A landscape with many valleys, sampled at points; each row gives a point and its height.
From any point a ball rolls to the lowest of the 2 points nearest to it. It stops when none of these is lower. Distance is the straight distance between rows; heights are no part of it.
runen: [129 131 125 193 127 151 143  88 116 118  55 140 117 195 183  86  92 136
 100  99 190  97 135]  height 15.8
gabob: [165 134 125 174 131 105 166 116 184 159 123 136 139 125 123 151 135 129
 143 179 130 140 158]  height 65.1
Kuzo: [142 107 109 165 123 148 144 135  71 137 121 130 108 147  91 164 161 110
 120 152 169 177 126]  height 41.5
vem: [134 131 206 112 107 152 103 155  78  77 176  94 160  69 101 141 127 136
 104 131 140  84  93]  height 10.6
gub: [ 91 146 145  96 128  52 139 123 163 135 119 157 106 122 138 124 124 163
 219 165  86 148 134]  height 65.2
sonez: [184 149 153 137 111 157 115 152 133  67 134 111 131 148  98 166 123 153
  99 158 161  75 160]  height 19.1
deban: [108 150 189  93 125 118 155 123 105 133 213 156 157 111  79 137  94 117
 147 135 133 170 111]  height 44.8
lif: [119 151 137 132 124  82 126 115 168 108 181 139 182 149 135 183  84  91
 137 116  81 131 124]  height 69.9
pap: [ 77  89  85 144 135 111  93 184  83 136 121  99 112 125 129 107 156 104
 110 156  94 120  73]  height 58.4
bemir: [136 107  94 142 152  98 122 129 170 178 101 155  70  99  95 109 131 156
 160 189 118  95 151]  height 63.9
nore: [192 170 126 147  87 159  99 132 139  54 128  96 146 176 120 179 111 127
  90 128 136  54 142]  height 21.7
goze: [102  93 117  43  93 119 153 133 115 132 148 145 162  91  91 121  60 144
 117 146  94 166 124]  height 46.5
let: [208 165 166 135 115 137 116  93 147 112 107 120 121 137 159 119  93 176
 158 110 171 140 156]  height 26.4
mav: [134 167 152 130 142 111 110  87  94 159 152 141  99 141 137 144 160 127
 181  88 152 170  93]  height 36.0
fir: [124 162 122  67 174  97 138 135 211 101 171 190 113 164 135 137  99 131
 114 111  88 131 130]  height 71.2
Mak: [ 63  88  88 121 123 116  83 157  58 168 120  91 108  93 116  97 148 109
 167 142  83 126  75]  height 60.0
fadu: [109 139 129 120 179 113 161 135 138 171 185 182 113 141  80 154 160  96
 170 139 125 171  99]  height 29.5
kuzed: [118 124 105 141 121  79  70 130 128 160 152 114 106 131 123 140 116 116
 174 151  93 106 108]  height 62.6
luvo: [100  80 129  66 110 139 176 127 100 105 101 126 162  96 107 119  92 153
 118 138 133 187 145]  height 44.7
lubu: [145 160  87 195 106 117 110 123 126 128 166 119 145 200 147 156 120 104
 116 107 100  72  97]  height 21.6
tuv: [136 115 147  52 142 144 152 148 159 108 111 137 133 113 114 138 115 166
 112 132 138 119 172]  height 33.5
Gito: [104 129 120 138 133  97 114  61 134 158  90 147 135 153 141 146  74 147
 166  91 142 176 140]  height 38.2
zerut: [184 182 131 151  98 149  77 109 109  98 183 178 114 196 116 191 115 126
 130  80 123  75  98]  height 20.9
voze: [122 113  99 106 133 129 114 110 140 140 108 115 153 123 149 130 115 120
 117  91 124 141 118]  height 69.5
telo: [ 70 116 147 143 120 130 112  94 121 115 106 148 128 163 105 169  68 132
 143 107 166 167 154]  height 40.4
voz: [137  93 116 107 127 157 141 169  98  92 110 122 129 106  95 148 177 140
 100 171 133 152 155]  height 22.3
Neto: [194 150  87 191 136 133 163 146 151 165 106 141  98 126 147 107 180 124
 107 143 158 127 107]  height 30.5
zako: [115  98  98 176 136 141 158 104  69 133  87 153 110 174  94 132 152 107
 115 115 181 188 118]  height 37.2
bigu: [ 81 141 138 158 161 124 150 120 141 121  97 121 126 147 152 122 130 134
 108 144 150  86 159]  height 38.6
Semes: [105 133  97  52 171 115 107 150 163 123 141 131 116 126 141 134 161 143
 102  80  85  81 128]  height 44.4
sefa: [167 116  86 108 135 138 115 134 168 128 134 137 156 109 122 140  96 142
 110 116  98 168 138]  height 69.8
bap: [ 82 137 114  96 130 115 135 111  92 137 112 104 139 119 137 181 213 128
 158  92 107 173 121]  height 45.6
Vif: [117 123 148  90 135 165 132 211 113  93 167 119 142 112 104  85 105 128
  67 151 125 173 101]  height 41.3
viguk: [124  88 142 138 116 152 159 158 165 134  79 121 132  82 162  61 106 131
  97 160 131 121 163]  height 66.6
vuda: [ 93  80  68 183 131 135 148  97  96 141  59 157  93 136 125 102 150 111
  92 126 152 175 107]  height 31.5
Sarez: [137 159 188  50 143 139 135 118 152 117 141 145 126  83 118 158 132 173
 130 101 136  80 156]  height 31.2
Ridi: [179 125 181 111 105 177 116 160  99  72 167 100 150 104  73 140 106 133
  84 154 159  81 143]  height 15.5
tugod: [185 155 143 145 125 128  82 115  91 145 173 114 101 141 147  87  95 138
 151 109 129 133  84]  height 13.9
ver: [126 103  96 143 129 135 155 135 103 172 153 114 135 105  96 118 130 100
 135 123 125 187 104]  height 22.8
kop: [113  95 142 191 124 158 162 118 126 136  75 110 126 127 179  54 132  92
  77 133 176 116 148]  height 15.7
kuraf: [120 134 144 110 158 139 142 205 170  78 129 137 124 128 142  91  97 130
  68 149 119 160 123]  height 38.3
vudes: [117 131 139 181 126 151 141 148 106 128  82 107  97 140 152  99 174 142
 117 159 165  94 147]  height 35.0
dul: [152 128 131 139 145 132 141 185 162 120 142 122 130 106  86 160 152 139
 116 202 132  99 167]  height 11.0
tivon: [ 81 108 106  57 160 131 110 140 113 127 107 123 108 124 170 106 175 147
 101  74 102 120 120]  height 47.0
nodi: [139 145  85 166 153 120 145 140 167 131  78 131 116 136 152 114 179 119
  82 129 148 123 126]  height 33.7
Zota: [117 113 112 133 112 132 162 125 111 163 144  92 187 102 114 161 150 102
 151 113 119 206 113]  height 19.9
bifo: [ 85 167 130 122 126 117  99 115  82 139 128 117 114 151 130 178 178 131
 163 102 139 154  98]  height 40.5
vasi: [139 159 100  94 156 102 104 159 208  89 154 167 132 160 112 186 105 125
 109 140  64 125 129]  height 70.7
Buz: [145 100 140  95 120 142 168 176 130 132 145 116 161  74  78 139 158 134
 115 189 126 134 170]  height 16.0
lafut: [ 88 122 112 223 114 132 151 129 134 155  54 124 106 131 182  65 155 107
  99 142 166 136  98]  height 21.5
rudu: [129 150 127 118 135 148 129 161 106  65 105  88 128 150 166 128 211 121
  72 115 133  81 135]  height 57.3
leb: [115  75 119  99 122 142 115  94  77 101 135 136 128 119  95 174 159 126
 134  98 124 140 144]  height 51.6
kidas: [108 136 166 157 142 105 152 105 151 130 166 144 159 136 123 114  61 106
 131 137 130 126 163]  height 41.4
Suni: [107 110 133 119 101 155  89 107  55  85 123 109 137 143 130 166 138 127
 106  89 122 114 114]  height 53.7
lir: [108 119 103 186 145 122 144 115 124 161  83 156  82 149 141  68 122 117
 104 118 176 147 101]  height 26.6
takeb: [ 88  79  72 121  97 133  79 186 106 120  98  95 130 105 122  98 118 123
 111 154  67 101 107]  height 57.0
Peno: [105  63  88  76 140 158 158 112 127 161 126 131 135  83 141  63 147  93
  93  95 110 134 136]  height 68.6
miz: [145 157 103 125 148 101 124 130 196  98 151 133 160 158 129 170 108 100
 114 118 105 114 148]  height 70.3
Rokap: [163  81  94 139 145 167 176 137 140 189 152 144 141  93 100  80 131  83
 108 116 142 181 113]  height 25.2
Sofip: [118 114 100 116 114 161 112 149 100  39  79  83 123 175 153 119 220 110
  64 142 102 104 127]  height 61.5
dop: [152 164 133 163 145 100 104 117 157 142 124 124  96 148 149 135 151 148
 175 135 128  84 135]  height 20.8
Gitu: [125  92 119 129  89 157  86 129  59 118 129  70 153 106 129 114 120 118
 107 106 123 113 103]  height 55.2
zud: [124 129 183  52 111 127 149 106 104 137 187 165 138 102  78 116  79 155
 189 126 133 179 103]  height 46.0
ganu: [126 146 164 107 107 124 134 139 137 125 126  97 185  73 151 153 140 142
 156 126 111 156 128]  height 11.1
biti: [ 95 127 152 117 108 127 149 149 136 113  88 105 157 106 148 153 144 157
 153 166 130 148 166]  height 2.0
mep: [150 124  83  90 175 142 112 176 159 102 133 121 105 143 144 110 176 127
  65 106  96  88 122]  height 42.3
Seki: [182 112  76 139 146 165 158 115 134 191 124 151  88  92 126  62 141  94
 117 103 156 182 113]  height 27.0
Belif: [109 129 139  78 143 133 154 172 185 104 106 146 120 126 139  97  94 157
  92 158 125 134 159]  height 35.6
dos: [190 135 127 146 136 125 133 116 157 160 120 116 120  95 168  65 102 136
 149 148 139 141 135]  height 65.9
Pefof: [120 143 163 112 105 102  51 109 121 121 176 185 124 138  75 200  83 110
 169 137  82 108 113]  height 27.1
Rolo: [118 100 138  35  98 139 180 123  98 160 164 138 160  83  84 105  68 131
 155 125 128 181 103]  height 47.2
pip: [ 75 124 159  86 129 111 100 119 117 134 154 172 125 134  85 181  94 137
 159 114 116 128 133]  height 31.1
mol: [110 127 147 114 111 116 105  48 106 144 137 140 145 120 121 154  60 145
 182  66 141 158 135]  height 36.3
fiz: [136 143 126 194 120 177 175 154 107  93  62 113 100 178 160 119 170 140
  83 159 179  96 122]  height 29.4
vok: [107 170 152 103 117 131 101 154  90  96 109  83 141 117 181 145 210 142
 107  88 123 116 107]  height 53.4
pavi: [199 146  97 163 156 154 153 108 141 192 114 150  91 134 144  73 154 128
 120 110 172 143 115]  height 28.5
Nulu: [113 159 156 126 150 116 129  94 113 164 170 178  93 158  97 169 139 118
 180 124 141 163 123]  height 32.8
Taz: [176 168 142 137  99 168 100 116  79  91 159 134 111 192 128 160  99 156
 116  81 152  75  82]  height 18.2
togip: [ 83 137 160 135 112  97 120  69 129 145 165 138 145 137 113 180  92 108
 187 103 115 134 139]  height 34.0
mili: [174 103 136 135 129 174 148 125 150 155  76 119 101  86 129  63 105 149
 131 135 160 137 170]  height 66.2
bosi: [109 143 146 107 117  60 170 105 167 128 174 147 163 134 140 148 104 103
 160 128  82 188 122]  height 69.2
kifan: [199 138 148 181 116  85 169 102 176 144 125 116 126 104 136  88 112 131
 160 182 127 139 160]  height 65.5
lilop: [109 107  84 144 144  97 108 160 153 149 135 133 100 113 112 118 130 131
 141 169  98  86 118]  height 63.3
leze: [ 87  64 114  92 110 153 148 120 109 160 127 100 175  80 149  96 125  90
 111  95  94 117 148]  height 68.1
pife: [ 95 115 101  69 142 116 114 101 109 121 122 143 120 113 109 195 177 142
 146  93 111 141 144]  height 49.4
vinu: [ 82 148 143  86 162 132  96 148  97 124 120  99 101 128 163 117 197 151
 126  87 129 125 100]  height 50.0
lag: [196 153 148 119 118 148  81 114  95 129 176 127  84 159 134 124 101 154
 121  76 155  88  87]  height 16.3
tum: [115 111 117 140 125 139 142 157 178 147 113 103 163  98 173  63 123  94
  79 124 106 107 135]  height 67.1
Dagik: [147 132 126 115 144  58 125 122 172 162 115 141  69 104 128 104 137 153
 203 175 108 113 142]  height 64.3
Beliz: [151 179 139 184 142  98 131 147 177 139 153 115 138 163 174 123 150 126
 147 165 128  72 132]  height 18.3
mam: [110 125 114 188 152  87 159 112 170 179 121 151 112 107  84 118 137 118
 159 186 142 108 139]  height 64.4
mosi: [120  82 115 143  75 168  76 164  82 132 109  75 129  95 150  74 111 111
 110 138  96 101 110]  height 56.0
fani: [123 147  99 200 118 150 171 110 128  95  32 125 109 190 175 107 141 137
  80 138 178  83 151]  height 21.8
bogo: [120 134  97 165 170 108 158 122 140 175 148 151 123 127 112 111 145 105
 147 132 138 174  91]  height 25.7
Keru: [146 146 131 131 131 107  55 112 127 113 183 161 116 166 106 183  92 118
 148  97 108 101  95]  height 23.6
pareg: [ 76 137 154 158 153 115 145 117 177 125 112 134 153 157 149  96  81 119
 123 144 146 121 159]  height 40.2
Leg: [172 184 144 200 109 105 124 124 145 108 175 116 138 198 166 127 121 110
 128 136 122  81 113]  height 20.2
nidud: [142 151 114 175 109 141  99  91 114 112 148 147 127 196 123 195 118 111
 118  89 131  66 136]  height 23.0
Bas: [157 143 190 125  95 148  75 158  59 108 163 105 134  93 107 128 108 154
 146 147 146 113  65]  height 16.2
sig: [165 156 179 127 107 148  90 121  74 141 176  91 132 107 144  91 130 125
 147  98 152 130  65]  height 10.7
piz: [164 166 134 149 106 124 109 108 132 123  92 123 117 167 157 164 125 171
 154 103 146 106 140]  height 24.0
sis: [118 148 196 137 130 109 145 113 129 109 192 164 143 146 106 153  84 109
 146 150 134 167 140]  height 43.0
kof: [116  85  92 115 142 140 155 106 124 154  94 132 112 108 134  91 132 124
 107 104 131 145 142]  height 69.1
sanub: [129  72  59 114 127 116 127 139 174  97  91 163 123 106  72 153 110 135
 116 179  98 118 178]  height 70.6
Kuru: [ 83 111 152  97 114 126 137 106 106 115 103 134 144 120 107 138  72 156
 150 136 135 179 146]  height 42.6
fibo: [129 157 155 125 103 128 150 123 112 160 157  85 176  95 134 153 155 109
 185 137 126 169 106]  height 16.1
Neli: [112 106 108 139  98 127  74 137  65 171 135  85 113 102 109 144 139 126
 188 143 104 119  93]  height 61.4
dafov: [107  86 124 183 117 169 150  92  86 123  58 129 101 168 165  60 138 118
  72 103 191 127 140]  height 7.4
div: [133 115  90 136 182 141 161 152 170  88 103 133 108 149 124  98 183  93
  57 119 127  91 149]  height 38.5
Leguk: [108 100 144 122 124 155 150 146 122  76  76 114 143 136 135 123 145 132
  97 152 144 150 162]  height 14.4
rul: [165  99  50 104 124 109 112 125 178 114 133 168 128 134  88 174  86 127
 119 132  86 142 157]  height 70.2
dokis: [175 151 138 149 149 113 134 166 181 138 175 108 132 122 127 142 168 115
 124 169 115  64 155]  height 15.6
Labeb: [204 149 199 127 117 139 106  84 126 126 148 109 140 105 141 130  99 171
 161 121 155  82 169]  height 27.9
Fezi: [ 71 158 146 107 128  69  94 116 129 138 120 131 131 123 149 148 115 145
 204 136  92 162 113]  height 66.5
Karip: [162 141 198  97 145 129  99  84 156 117 145 133 128 105 134 126 110 169
 135  82 148  56 174]  height 29.3
matak: [118 111 117 108 120 136 167 134 140 136 109  86 174  87 166 104 162  91
  92  98  93 107 166]  height 67.6
lar: [ 74 164 138  99 128  87 144 139 142 139 141 140 156 131 123 163 114 128
 171 159  99 197 104]  height 67.9

Two balls start at each pair of points below. Name the first point that both come to, or write never.
mol, deban => never
lif, gabob => bemir
voze, tivon => ver
pap, nodi => ver
rudu, bap => ver

Write out the way that a ball takes from each point below.
vasi => miz lif bosi lar Fezi gub Dagik bemir lilop kuzed Neli Mak pap takeb mosi Gitu Suni leb pife bap bifo mav Nulu fadu bogo ver Zota fibo ganu biti
goze => luvo Kuru telo Gito mol togip pip Pefof Keru zerut Taz lag tugod sig
mam => bemir lilop kuzed Neli Mak pap takeb mosi Gitu Suni leb pife bap bifo mav Nulu fadu bogo ver Zota fibo ganu biti
Rolo => zud deban sis kidas pareg bigu vudes fiz fani runen dafov
sefa => voze kof Peno leze matak tum viguk mili dos kifan gabob mam bemir lilop kuzed Neli Mak pap takeb mosi Gitu Suni leb pife bap bifo mav Nulu fadu bogo ver Zota fibo ganu biti
